A landscape with many valleys, sampled at points; each row gives a point and its height.
A ball rolls from a point to the lowest of its 2 nearest points, and stops where none of them is lower. Distance is the straight distance between rows; heights are no part of it.
Q292 h=379: [175 131 153 142  95 136 158 103 132 135 116 170 106  36  87 121 168 139
 135 172 132 165 104 194  99 155 133 113 114  75 114 137 128 107 153 212
 107 200 165 162 117 123 126 111 133 133 148  68 126 197]
Q893 h=470: [185 163 100 173 104 117 145 115 157 111  94 148 152  90  79 114 152 169
 135 130 150 152  68 163 112 174  80 107 144 131 105 152 159 134 143 152
  54 131  91 107 131 206  82 140 112 127 149 133 158 119]
Q142 h=351: [119  95 152 112 166 106 109 137  93  96  98  91 155 185  80 112  98 140
 121 100 112 136 152 104  75 173 129 188 134  57 123 143 151 132 109 127
 167  79  56 173 107  80  81 126 157 148 105 125 114 136]
Q654 h=448: [121  92 155 165 142 117 154 116  75 151  98 113 151 152 113 120 106 136
 182 137 105 160 194 162 124 131 136 115 115 129 114 111 143 162  92 140
 133 135 140 130 110 130 115 106 142 173 101 117 113 102]
Q132 h=358: [139 149 140  74 134 118 122 160 178  58 110 120 119 159 106 155 122 118
 115 135 115 120  91  75 128 129  94 167 126 121 127 184 157 101 174 122
 153 116  56 138  88 139 115 147 132 129 177 120 120 134]
Q990 h=605: [143 103 122 114 149 122  96 133 113 160 170 101 136 119 116  90 154 104
 100 109 170 105 140 107 116 139 142 154 135 115 163 142 101 114 110  82
 154 108 130 156 189  82  81 127 154  76 111 149 161 124]
Q819 h=356: [143 114 185  68 147 110 129 161 136  81 120 104 124 123  50 127 147  88
 110 150 133 119 117 128  86 179 106 173 121  92 145 193 136  81 156 152
 152 132  81 178 112 125  67 157 142 133 139 102 141 132]
Q135 h=502: [111 158  88 140  70 138 145 111 143 183 169 150 137 140 181 132 141 114
 142 135 143 138 110 131 185  92 128  71 136 202 119 101  95 150 113 112
  88 150 187  76 148 157 171 120  86 110 129 150 136  98]
Q462 h=453: [ 43 136 198  75 114 136 152 146 137 117 120 122  93 114 151 181 132 116
  79 177  93 109  93 171 125 119 127 102 135 152 134 135 134 103 144 156
 132 149 156 135 108 145 173 200  78 144 108 115 135  95]
Q291 h=226: [154 127  76 220 150 146 121 105 108 122 125 134 132 130 139 118 108 179
 167  74 149 152 157 137 107 147 153 115 126 103 136  53 152 171  90 131
 112 113 121 125 139  93 129  87 158 125 122 126 107 167]
Q624 h=576: [146  85 115 125 148 110 136 117  98 147 125 135 130 146 142 104  84 111
 194 104 122 142 214 131 102 131 152 127  81 144 129  98 107 150 131  89
 172  95 147 105 152 160 131  87 141 118 133 133 129 127]
Q592 h=302: [113  90 147  83 158  94 124 148  72 113 113  78 163 209 109 108  70 103
 165  96 115 129 156  77 110 139 140 169 117 159 135 149 109 119 129  87
 167  58  88 110 162 152  84 119 149 162 115 130 139  93]
Q243 h=245: [120 148 102 143  94 127 108 125 122 160 160 117 149 186 138 114 122 148
  96  99 174 106  78 119 138 196 133 123 158 190 139  97 127 132 106  88
  70  86  89  95 184 179  97 173  97  99  69 153 185  64]
Q436 h=562: [157  95 160 119 134 107 146 121 102 124 103 123 124  84  80 107 141 116
 161 157 130 147 151 172 100 150 115 130 113 111 116 144 133 129 144 163
 153 150 131 137 125 161  82 118 131 133 143 101 139 129]
Q427 h=342: [141 138 156 106 124 131 115 143 157  97 135 112 136 107  79 138 164 116
  62 151 130 124  99 125 111 149 104 154 144  74 158 184 142  87 145 148
 123 135 103 187 108  93  93 165 136 112 127 110 132 130]
Q832 h=282: [ 82 145 126 101 117 131 116 132 137 115 134 114 158 185 139 142 111 139
 107 118 140 114  70 105 129 184 117 134 156 173 127 128 134 123 121 101
  99  83  72 103 147 181 106 187  87 116 102 144 166  72]
Q39 h=585: [177  91  79 114 157 108 118 118 123 138 157 156 114 116 150  93 110  94
 186  90 140 117 185 102 121 108 140 137  77 148 133 108 107 143 155  86
 173 107 155 102 171 142 148  70 130  81 166 142 146 158]
Q263 h=618: [106  94 179 119 141 126 113 128  98 179 170 126 104  90 138 119 160 108
  88 149 126  98 156 149 142 106 155 140 133 122 151 120  70  99 116 114
 145 154 193 157 169  60 151 135 136  96  92 136 138 148]
Q268 h=495: [105 118 141  86 100 119 143 134 122 165 155 128 153 124 148 134 140  83
 153 170 116 127 130 132 165  84 127  91 149 183 136 158  96 120 142 120
 130 168 166 112 133 153 127 135 108 132 114 129 129  75]
Q954 h=450: [ 94 102 175 115 146 114 136 115  87 154 133 124 100 104 139 126 137 107
 122 152 136 107 146 174 107 154 161 132  97 149 150 115  98 108 115 122
 144 126 175 129 153 151 126 161 106 113  98 116 165 109]
Q407 h=479: [154 178 106 152 103 141 145 117 170 107  83 146 140 113  93 138 135 157
 132 131 114 158  61 157 124 149  70  98 150 136  95 159 179 145 142 167
  66 133  82  99  80 212 108 145  90 166 154 132 118 103]
Q82 h=475: [ 77 106 164  87 143 117 166 147  94 119  92 105 140 179 155 163  65 120
 158 132  79 152 179 138 121 104 139 116 109 154  91 119 143 151 114 122
 178 110 139 121  86 171 153 138 116 207 116 131  87  80]
Q224 h=480: [108  97 161  54 165  99 123 147 101 106 142  97 109 143 129 121 111  88
 117 122 142  89 108  98  77 179 131 165  92 154 154 151 101  96 153  86
 183  69 106 127 176 171 107 170 115  78 142 117 171 118]
Q997 h=512: [146 168  88 129  65 130 143 116 158 165 154 167 127  87 157 116 168 126
 142 154 152 139  89 128 181 104 112  68 131 183 122 135  93 124 149 146
  84 172 169  83 147 183 142 135  92 111 151 138 142 112]
Q504 h=213: [ 62 131 141  55 148 125 135 151 142  77  99 118 111 162 187 179  60 141
 112 122  78  86 140 100 125  97 132 157 115 135 106 105 142 129 131 109
 184  96 113 107  84 136 192 126 122 163 141 137  84 130]
Q32 h=300: [148 139  73 217 112 141 148  97 119 166 122 151 156 139 162 104 112 158
 210  95 145 178 156 139 165 107 147  84 112 152 120  63 138 191  91 131
  86 132 169  90 142 141 152  59 141 140 110 131 102 144]
Q441 h=317: [126 123 100 133 138 131 159 111 142 114 112 150  78 112 160 139  84 134
 174 106 114 150 198 142 112 129 144 115  56 117  77  56 138 164 139 151
 174 109 166 121 112 173 191  92 116 137 175 120 100 184]
Q959 h=434: [ 81 119 169 138 113 127 140 106  72 191 132 134 117 119 155 127 147  98
 130 155 155 121 127 193 133 152 165 102 124 181 142  94  95 122  95 125
  97 152 192 121 171 160 132 161 104 130  54 127 164  83]
Q114 h=412: [114 112 163 120 139 135 140 140 140 109  94 130 104 116 118 149 111 141
 118 153  88 141 171 156 106 112 123 136 117  79 115 130 150 139 131 160
 151 144 133 154  68  91 155 128 140 147 144 100  88 159]
Q440 h=545: [116 134 103 159 130 147  81 138 143 151 162 137 140 145 165 143 138 156
  87 100 117 100 140  83 181  53 148 132 166 113 152 102 111 136 100 101
 100 136 146 121 108  17 170 109 168 109 102 164 112 149]
Q926 h=291: [168 155  87 203 131 146 118 127 131 120 110 108 186 133  99 111 139 168
 134 128 130 160 111 119 151 117  85 123 166  94 130 143 172 154 122 144
  71 133  79 126 114  96  93 116 153 137 115 144 126 120]
Q605 h=327: [167 152 108 150 123 147 115 135 170 112 142 132 122  92  99 131 154 135
  77 133 141 121  96 107 143 124  90 146 152  77 147 152 142  96 140 136
 109 140 105 149 106  78 106 138 152  96 147 133 133 149]
Q400 h=295: [171 141 107 166 117 141 162 126 138 103  85 142 141 113  93 118 118 155
 189 143 115 172 133 171 107 117  88  99 102 107  80 129 176 159 145 182
 115 146 105 107  76 184 125  87 124 170 165 101 107 149]
Q680 h=555: [159 110 134 112 141 104 144 134 120 118 106 120 145 131 106 113 120 114
 169 137 104 140 152 132 123 120 104 130 123 124 116 162 142 129 160 132
 150 131 100 128  99 168  91 106 132 147 164 121 120 129]
Q538 h=354: [240 134  95 175 100 133 123 111 127 121 134 132 150  23  76  97 189 144
 141 143 189 158  71 147 110 140 110 126 138  85 142 157 145 100 153 155
 110 208 139 144 172 109  61  93 160 106 148 117 159 159]
Q905 h=193: [160 131  80 218 154 129 105 108 108 120 119 117 170 162 111  99 108 187
 160  67 157 150 137 123 111 158 133 133 146 116 130  73 173 168  86 115
  84  87  84 104 149 130  89 107 143 129  98 145 136 130]
Q549 h=592: [189 102  74 142 146 122 113 123 126 161 166 166 134  96 140  86 149 102
 155  97 152 122 167 100 141  83 144 137 109 130 146 117  84 134 141  88
 152 139 169 113 176  90 126  55 150  67 146 143 153 160]
Q388 h=359: [173 123 119 143 117 142 113 117 169 128 158 163  57  41 125 127 174 129
  60 128 141 111 101 138 110 132 119 143 119  77 154 120  91  78 145 152
 144 148 162 162 155  86 157 148 124  80 189 119 137 207]
Q771 h=386: [130 110 177  46 148 123 136 167 141  90 130 131  84 102 114 142 155  66
 113 162 125  96 112 116 117 118 114 165 109 144 141 189 123  68 189 138
 179 145 130 150 121 145 135 161 124 109 177 112 135 138]
Q892 h=341: [124 157 136  72 110 119 120 158 176  77 132 109 150 179 110 154 136 133
 104 128 135 115  52  65 140 168  85 162 138 140 126 194 147  97 165 110
 119 113  45 136 132 169  87 171 126 115 163 129 143 107]
Q238 h=621: [ 79 117 177 116 143 129  98 120 118 127 139  96 135 170 129 131 116 135
  51 115 131  95 131 106 107 178 148 182 140  95 149 116 123 125  83 106
 136  88 102 164 132  65 135 174 149 115  80 144 135 120]
Q753 h=274: [144 148  62 213 125 168 148 107 124 142 118 150 149 138 152 121 117 158
 200 110 126 169 151 130 174  65 135  81 112 119  91  82 148 183 112 156
  88 144 161 103  89 107 161  56 155 152 129 123  78 170]
Q470 h=507: [137 141 111 119  99 133 127 150 131 155 151 117 174 141 118 123 154 109
 120 145 142 131 108 111 178  94 102 108 179 154 139 167 119 120 129 118
  93 167 117 126 125 116  91 144 135 120 115 144 152  82]
Q60 h=482: [ 83 116 129  94 111 119 145 133 116 158 141 121 146 167 173 137 107  89
 152 125 105 125 155 125 159  86 142 108 122 188 132 115 104 132 117  90
 143 131 164  93 132 148 161 130 102 140 104 143 129  73]
Q380 h=462: [114 122 143 131 113 118 147 107 128 155 137 150  99  80 147 130 151 117
 135 158 131 128 141 174 140 130 152 107 114 140 130 109 102 125 129 140
 123 158 189 131 148 151 151 130 115 110 142 118 145 146]
Q367 h=316: [ 83 142 132  71 134 119 106 149 150  99 127  93 170 222 127 139 101 138
 100 112 141 105  79  53 139 168 116 172 152 147 127 159 128 113 120  92
 122  73  55 128 140 137  97 148 145 127 128 135 145 110]
Q347 h=372: [145 108 172  39 146 101 129 178 143  83 133 119 112 129  82 143 148  49
 142 149 129 106 107  99 104 132 102 165 107 150 144 219 122  60 196 133
 178 137  90 152 132 174  73 155 126 138 170 104 146 117]
Q411 h=459: [188 169  84 216 101 129 142  89 119 135 115 150 129  76 104  91 151 174
 172 126 166 179  88 168 123 160 125  92 135 133 105 116 146 163 131 162
  61 149 133  99 160 194  96  97 120 123 138 134 154 152]
Q606 h=624: [117 116 156 171 122 147 132 109 103 189 149 147 123 102 141 127 166 133
 108 151 108 134 149 142 163  85 174 114 142 108 135 105  91 130 100 130
 115 187 208 140 152  48 160 104 146 126 103 122 130 152]
Q249 h=328: [133  81 153  73 155  81 140 165  72 136 129  90 153 173  93  97  94  79
 178 124 115 135 170 108 128 123 134 139 125 153 140 190  98 102 153  98
 174  94 110 119 150 157  83 128 139 167 129 128 151  78]
Q96 h=369: [145  89 151 108 180 111 115 156  78 120 113  92 155 156  68 100 121 109
 140 119 113 148 178  98 112 117 129 168 137  69 141 179 120 134 134 123
 178 108  79 190 113  60  90 106 181 156 109 142 110 126]
Q796 h=201: [126 139  75 161  94 117 111 104 143 171 153 141 159 181 171 132 120 138
 131  88 168 115 113 121 151 153 133 101 145 214 135  81 125 140  90  93
  69  97 113  62 166 171 138 132  99 102  81 163 154  76]
Q896 h=628: [ 51 130 192  92 136 152 105 120 119 113 119 106 106 164 146 158 115 148
  27 137 113  86  86 132  90 177 138 174 135  96 153 114 140 108 100 125
 132  84 116 173 116  74 172 196 128 126  80 129 130 135]
Q171 h=147: [152 136  72 190 117 122 119 109 126 144 136 126 184 167 138 104 113 162
 175  93 157 146 133 116 147 132 119  98 151 173 126 101 152 175 100 112
  73 105 103  68 164 177 100 104 123 135 116 152 145  92]
Q933 h=449: [146 140 125 211 111 128 156  79  88 154 113 141 133 106 111  99 124 165
 168 130 157 178 126 175 113 170 159  88 128 131 109  86 152 178 107 149
  78 145 146 127 155 164  99 104 120 147 100 113 135 138]
Q372 h=405: [118 122 157 148 123 123 130 110  90 162 131 105 151 108  92 115 152 119
 103 151 146 137 140 158 129 136 145 123 153 107 148 143 117 124 106 132
 116 156 140 161 141  81  82 129 143 135  82 130 143 107]
Q246 h=613: [110 111 137 101 152 129  79 151 137 126 168  93 136 152 125 118 137 117
  71 101 151  97 116  71 111 159 138 187 137  96 166 149 118 100 108  92
 150  82 102 175 160  52 110 150 153  86 111 147 145 143]
Q688 h=290: [108 108 113 151 165 137 122 113 114 105 112 147  93 146 172 147  81 157
 153  85 106 117 183 137  88 147 169 137  85 111 111  42 137 153 106 121
 171 103 132 123 107 116 189 106 150 136 138 119  94 181]
Q385 h=309: [154 123  97 100 168 130  97 156 139 113 148 145 127 136 136 117 140  91
 135 112 120  98 158  62 158  62 130 156 136 122 147 166 100 122 162  79
 155 122 117 132 122  80 150  83 154 104 157 156 111 133]
Q991 h=501: [111 172 130 173 125 131 121 110 145 102  96 141 115 144 137 145 106 164
 115 126 120 137 122 156 106 169 129 109 140 118 111  92 159 155 114 141
  87 103 112 112  93 153 138 150 100 142 121 125 113 135]
Q354 h=546: [174 128  84 141 135 104 119 146 139 110 137 118 170 139 100  93 119 135
 182 102 140 138 113 108 134 129  82 135 127 146 122 153 153 139 137 110
 122 107  83  96 142 184  75  98 136 121 175 144 146 113]
Q591 h=255: [ 89 130 119  83 149 136 111 140 149 113 121 140  95 140 189 155  90 125
 143 118  79  96 180  98 161  50 150 135 104 141 108  97 125 140 137 106
 183 115 165 112  93 112 207 102 133 145 151 148  87 144]
Q821 h=554: [123 126 112 153 129 147  81 129 147 153 174 110 154 129 131 120 149 147
  57 102 140 116 136  97 152  94 142 139 167  87 168 119 121 133  95 102
 113 129 127 167 136  13 129 122 172  91 100 158 126 138]
Q960 h=524: [151 181  77 163  61 150 137  95 178 130 143 187  81  68 163 138 173 155
 118 146 157 139  81 126 186 110 119  78 111 138 102 121 109 126 161 173
  69 155 194  97 131 173 182 137  97 107 183 119 121 176]
Q218 h=344: [168 118  95 132 159 141  89 136 174 107 158 161  77  85 139 117 150 123
  73  85 141  88 115  90 110 123 114 179 126  71 156 124 117  88 153 114
 165 108 116 157 142  63 146 128 135  69 179 133 124 204]
Q321 h=474: [115 166 132 155  80 135 158  86 129 163 131 165  84  82 155 125 157 141
 125 164 152 143 104 186 151 159 169  80 111 156 112  99 118 143 134 164
  79 166 197 119 148 182 156 141  95 110 117 119 144 148]
Q503 h=514: [ 85 147 111 161  97 143 114 117 144 172 160 140 115 151 192 149 148 138
  89 122 120 100 128 126 183  96 153 100 143 169 138  78  99 132  98 102
  93 146 177  87 142 105 200 148 116 101  95 143 139 117]
Q83 h=381: [183  74 154 113 164 117 126 144  79 139 123 101 147 100  59  89 158  83
 135 133 138 143 181 128  95 119 128 171 136  65 134 183 117 119 134 133
 190 144 112 207 139  47  76  86 175 154 115 130 114 142]
Q956 h=258: [123 101  91 179 189 142 101 122 105 109 125 137 140 149 149 123  98 160
 168  69 119 116 179 110 114 115 153 133 113  97 129  62 138 171  78 110
 150  96 120 131 104  58 145  76 178 130 114 130  74 171]
Q598 h=393: [158 110 147 151 136 131 131 127 109 136 126 110 137  90  83 110 156 129
 123 144 132 153 154 145 115 124 123 140 145  62 148 149 129 121 128 151
 144 155 132 183 123  53  95 109 157 125 118 122 114 154]
Q888 h=517: [111 144 133  60 100 126 125 170 144 131 177 108 140 157 132 147 164  90
  92 158 140 102  78  92 174 118 101 113 168 173 155 182 104  81 150 106
 112 148 105 126 139 129 117 189 114  99 124 145 169  77]
Q999 h=534: [ 82 139  98 113 134 137  72 137 152 114 149 118 138 184 169 154 121 145
  76 102 107  76 113  60 175  92 138 148 163 122 149 104 122 131 103  90
 113 103 112 119  94  47 171 132 163 111 112 161 102 135]
Q939 h=343: [204 143 110 151 105 121 124 128 157 112 154 128 137  64  89 113 191 121
 114 148 166 128  82 122 136 130  88 137 137 110 150 179 135  88 161 136
 102 184 106 141 144 129  64 132 148  97 151 135 158 128]
Q897 h=569: [150  76 139 114 154 112 152 131  83 147 116 134 110 106 108 101 105 100
 182 136 125 140 200 154  93 152 149 124  72 128 108 114 100 126 138 134
 183 133 165 134 148 162 118 102 135 131 148 111 137 138]
Q805 h=426: [ 80 132 184  77 140 140 148 159 156  91  91 122  92 130 137 181  97 135
  93 157  49 128 139 151 110  86 123 141 120  84 104 142 157 123 150 164
 174 151 129 150  41  92 185 139 114 180 132 101  79 134]
Q539 h=348: [126  77 189  62 169  84 131 174  66 121 115  83 127 145  59 101 123  55
 160 145 146 116 142 120 113 153 142 152 116 131 147 197  75  72 161 108
 185  97 109 156 160 146  70 147 141 157 131 117 165  92]
Q175 h=326: [179 115  99 106 173 134  89 143 154 124 171 147 112 111 128 106 149  92
  98  90 144  78 138  63 136 101 126 182 135  99 155 159  99 119 157  87
 171 116 112 166 150  41 143  95 154  85 156 151 122 166]
Q651 h=265: [ 85 117 148  57 130 100 139 151 121 103 108  97 147 193 131 134  74 113
 155 115 105 119 113  95 113 153 116 147 124 172 120 161 125 120 134 106
 173  77  79  96 140 196 101 150 105 163 139 126 132  84]
Q284 h=269: [183 140  93 209 125 167 130 122 104 154 125 125 181  83  97  97 155 160
 154 147 144 176 118 137 141  84 115 101 149  84 126 138 158 151 123 153
  89 186 128 130 125  76  99  78 170 136 118 121 112 159]
Q352 h=433: [ 92 158 136 160  82 151 137 113 120 185 148 140 146 133 148 148 162 132
  99 172 119 142 108 156 191  99 151  77 185 168 129 121 108 142 116 137
  62 190 173 123 129 110 144 144  99 144  76 134 137  83]
Q583 h=598: [197 109  75 158 133 125 104 111 130 161 172 121 129  75 118  87 169 125
 110  98 174 130 130 105 118 126 140 143 137 107 160 129  94 123 121  91
 137 144 146 140 195  71 100  83 154  70 139 152 159 150]
Q53 h=368: [208 133  97 193 108 145 157  98 112 131 116 160 126  34  98  92 164 157
 166 132 169 184  94 171  97 151 126 112 106  67 116 114 138 130 143 174
 117 187 153 149 144 115 107  81 148 117 158  86 135 201]
Q541 h=466: [ 51 126 189  45 128 124 135 155 121 110 133 110  98 128 142 165 136 101
  88 170 120  87  79 141 111 148 122 121 124 171 140 149 122  92 141 123
 146 127 134 132 134 172 140 222  81 107 109 113 158  80]
Q514 h=435: [122 116 151 213 125 134 148  94  66 159 105 113 160 147 125 119 116 151
 147 125 136 164 162 172 120 153 155 103 140 131 125  89 144 170  79 139
  92 143 140 132 138 121 103 109 137 164  68 118 123 107]
Q312 h=311: [158 161 111 168 119 141 111 131 162  90 105 121 154 138  86 135 132 171
  86 122 130 142  86 125 110 152  91 149 156  60 130 141 179 130 118 147
  76 121  74 151 101  93  94 147 142 126 123 131 125 139]
Q556 h=389: [149 144 188 108  95 138 152 120 161 116 106 161  92  39  67 155 168 124
 104 178 128 133  91 201  94 137 121 126 128  82 137 139 123  85 148 220
  99 188 160 154  92 111 135 141 120 138 130  63 121 160]
Q614 h=523: [ 78 125 124 120 145 146  88 129 151 114 133 135  90 144 177 162 107 157
  76 119  94  83 127 102 135 101 147 148 139 108 135  97 122 120 113 109
 139 102 131 122 103  70 192 147 133 116 134 138 102 155]
Q880 h=178: [ 66 145 137  75 128 138 133 136 163  79  87 117 108 155 162 163  72 140
 121 127  90 110 112 106 116 124 110 125 114 148  96 118 160 142 134 131
 162  90  96  94  88 184 159 142  85 156 156 128  94 111]
Q729 h=284: [136 113  90  88 167 120 108 143 151 105 119 152 102 139 167 134  96 109
 159 103  95  94 180  73 136  70 135 155 110 128 115 124 121 137 165  88
 189  94 120 118 102 118 180  73 136 131 165 147  91 145]
Q977 h=239: [ 95 139 102 142 132 139 139 111 145 121  93 139 116 165 183 157  81 153
 192 105  96 143 182 133 141  90 149  96  89 151  85  63 151 181  98 140
 150  99 154  99  84 163 184  83 113 190 128 134  61 133]
Q789 h=310: [205 141 126 159 121 120 165 136 139 101  74 141 137  81  49 110 148 155
 175 142 135 180 100 195  81 163  76 132 108  91  95 139 176 138 148 202
  93 154  88 122  87 182  94 104 133 155 163  87 130 153]
Q887 h=272: [124 149  94 152 119 149 146 111 150 111  79 131 135 145 141 145  80 157
 193 129  90 157 149 147 136  90 108  85 118 134  68 110 172 184 115 164
 117 118 109 110  52 169 152  91 116 187 157 126  66 139]
Q163 h=418: [ 94 128 184 158 108 135 134 106  86 183 122 123 139 121 125 131 154 132
  94 165 143 132 130 187 141 146 157 112 160 134 137 112 113 135  92 143
  90 171 173 152 142  98 128 153 120 135  49 131 140 102]
Q901 h=246: [161 151  74 212 118 166 133 113 123 148 128 139 141  98 142 122 138 175
 142 123 134 163 127 119 166  70 133  92 143  93 121 109 135 147 117 144
  82 166 153 125 115  59 150  84 158 127 133 122  99 174]
Q970 h=612: [128  90 147 106 153 127 100 128 106 186 187 107 121  86 125  97 173  92
  72 125 165 106 148 120 123 126 158 164 142 106 163 150  75  99 106  96
 160 137 166 191 176  29 122 124 148  89  87 147 141 147]
Q998 h=225: [ 84 139 123  74 122 116 145 122 146  96 118 118 130 170 155 147  73 125
 155 109 102 124  94 117 105 141 105 115 121 186  95 135 143 140 121 127
 154  77  98  87 140 248 130 150  74 163 149 137 111  85]
Q588 h=537: [172 151  90 127 113 108 119 139 163 111 152 129 151 125 114 109 141 123
 127 120 164 121  87 109 147 153  82 126 136 166 130 161 135 113 147  96
 102 130  83  89 154 199  72 140 122  96 166 146 173 100]
Q239 h=330: [ 95 108 138 128 163 103 108 128  89  99 106  89 163 204 118 126  82 141
 140  96 113 132 145 103  96 156 138 175 126 123 124 111 147 137 102 109
 147  70  71 136 135 116  93 122 144 151 117 126 121 118]
Q544 h=532: [158 165  64 178  87 149 129 100 178 129 143 182  62  72 169 132 161 158
 118 119 129 125 121 102 183  83 120  97 110 107 108  91 110 117 156 155
  99 148 195  99 120 117 201 112 131  97 194 120 108 206]
Q994 h=374: [154 120 144  83 139 121 129 162 163  92 127 142  99 115 119 140 133  93
 110 149 100 105 129 100 121  99 110 156 114 108 139 186 144 104 178 128
 166 147 106 155  87 106 133 131 129 126 178 118 115 151]
Q754 h=447: [ 74 164 140 134  99 141 137 124 125 149 131 139 135 160 160 158 122 126
 112 146 114 126 107 151 155 126 138  86 175 183 124 116 123 145 109 133
  85 143 139 114 121 155 153 179  80 146  89 143 123  61]
Q131 h=489: [102 169 141 123 113 130 152 116 159 102  89 140 109 141 115 162 106 146
 125 131 104 144  90 173  93 178 105 108 139 150  92 125 169 150 137 172
 104 110  93 107  91 217 133 159  69 157 141 110 124 108]
Q288 h=275: [105 141 108 172 116 137 150  94 125 152 116 143 146 170 185 143  96 139
 188  91 127 156 174 138 152 117 148  82 107 183 110  61 149 187  90 122
 111 118 156  86 121 184 180  93 112 166 103 146  90  96]
Q342 h=513: [126 143 110 156 140 139 100 121 148 122 135 136 109 128 153 145 124 160
  92 110 124 111 131 126 127 133 140 126 125 116 133  93 136 129 107 120
 112 111 136 119 114  92 151 136 131 111 139 123 113 155]
Q120 h=481: [ 82 118 189  65 143 109 123 143 118 100 134  91 108 138 109 123 128 106
 102 154 145  93  83 127  84 190 136 158 110 134 147 159 126  95 135 126
 152  90 110 138 156 161  99 203 108  99 119 114 158 105]
Q5 h=527: [158 132 110  74 113 116 115 162 157 125 186 112 140 140 131 121 165  86
  95 129 167  92  85  78 166 141 105 136 136 165 156 176 103  86 155  82
 128 127  92 124 170 144  89 150 132  66 150 147 189 101]
Q862 h=440: [ 61 158 181  63 112 145 150 154 167  95  96 133  73 103 144 190 113 142
  76 178  66 123 102 160 114 104 113 113 123 123 109 138 155 102 149 165
 148 145 140 132  62 140 187 176  82 161 136 105 100 121]
Q548 h=465: [125  81 148  93 155  97 122 129  81 141 145 114 108 121 131  92 122  78
 146 120 161  99 149 141  91 168 150 148  83 153 153 140  99 105 136  96
 172  86 139 124 185 157  89 142 115  88 120 127 181 108]
Q958 h=460: [ 99  88 169 126 150 112 150 136  66 135  93 112 139 173 126 137  68 120
 153 133  97 142 209 146 107 133 160 138 107 139 115 114 121 141  99 108
 168 112 141 131 111 131 124 130 146 191  80 118 106  88]
Q923 h=464: [ 64 146 127 112 115 132 128 129 123 132 120 114 168 210 183 155  88 129
 127 111 101 125 133 111 141 111 135 116 166 188 129 112 135 156  91 108
 126 105 113  89 104 148 148 152 109 174  90 144 107  59]
Q756 h=400: [125 120 191  94 129 135 160 141 145 110  97 136  79  71 101 150 140 124
  93 170  92 129 141 189  82 127 120 133 109  62 124 126 127 102 148 193
 153 160 152 160  79 108 158 155 128 141 132  79 115 170]
Q566 h=487: [ 90 175 119 146  70 143 171  90 150 165 133 170  98 117 183 145 149 130
 140 158 120 151 118 151 187 105 146  60 127 183  89  93 117 159 118 153
  83 159 207 101 133 196 201 127  73 155 119 129 114 120]

Where does a ball stop that starts at each point below?
Q821 | Q514
Q218 | Q880
Q583 | Q592
Q60 | Q592
Q566 | Q592
Q680 | Q592
Q440 | Q514
Q132 | Q171
Q896 | Q514

Call two points neighbours if one is among the 2 nearest of the other. Go from one point of each pair to the other, from neighbour to neighbour, staying as low as possible. Name the highest point that can't be avoided.
Q977, Q880 | Q388
Q977, Q171 | Q441
Q514, Q901 | Q893
Q901, Q977 | Q32
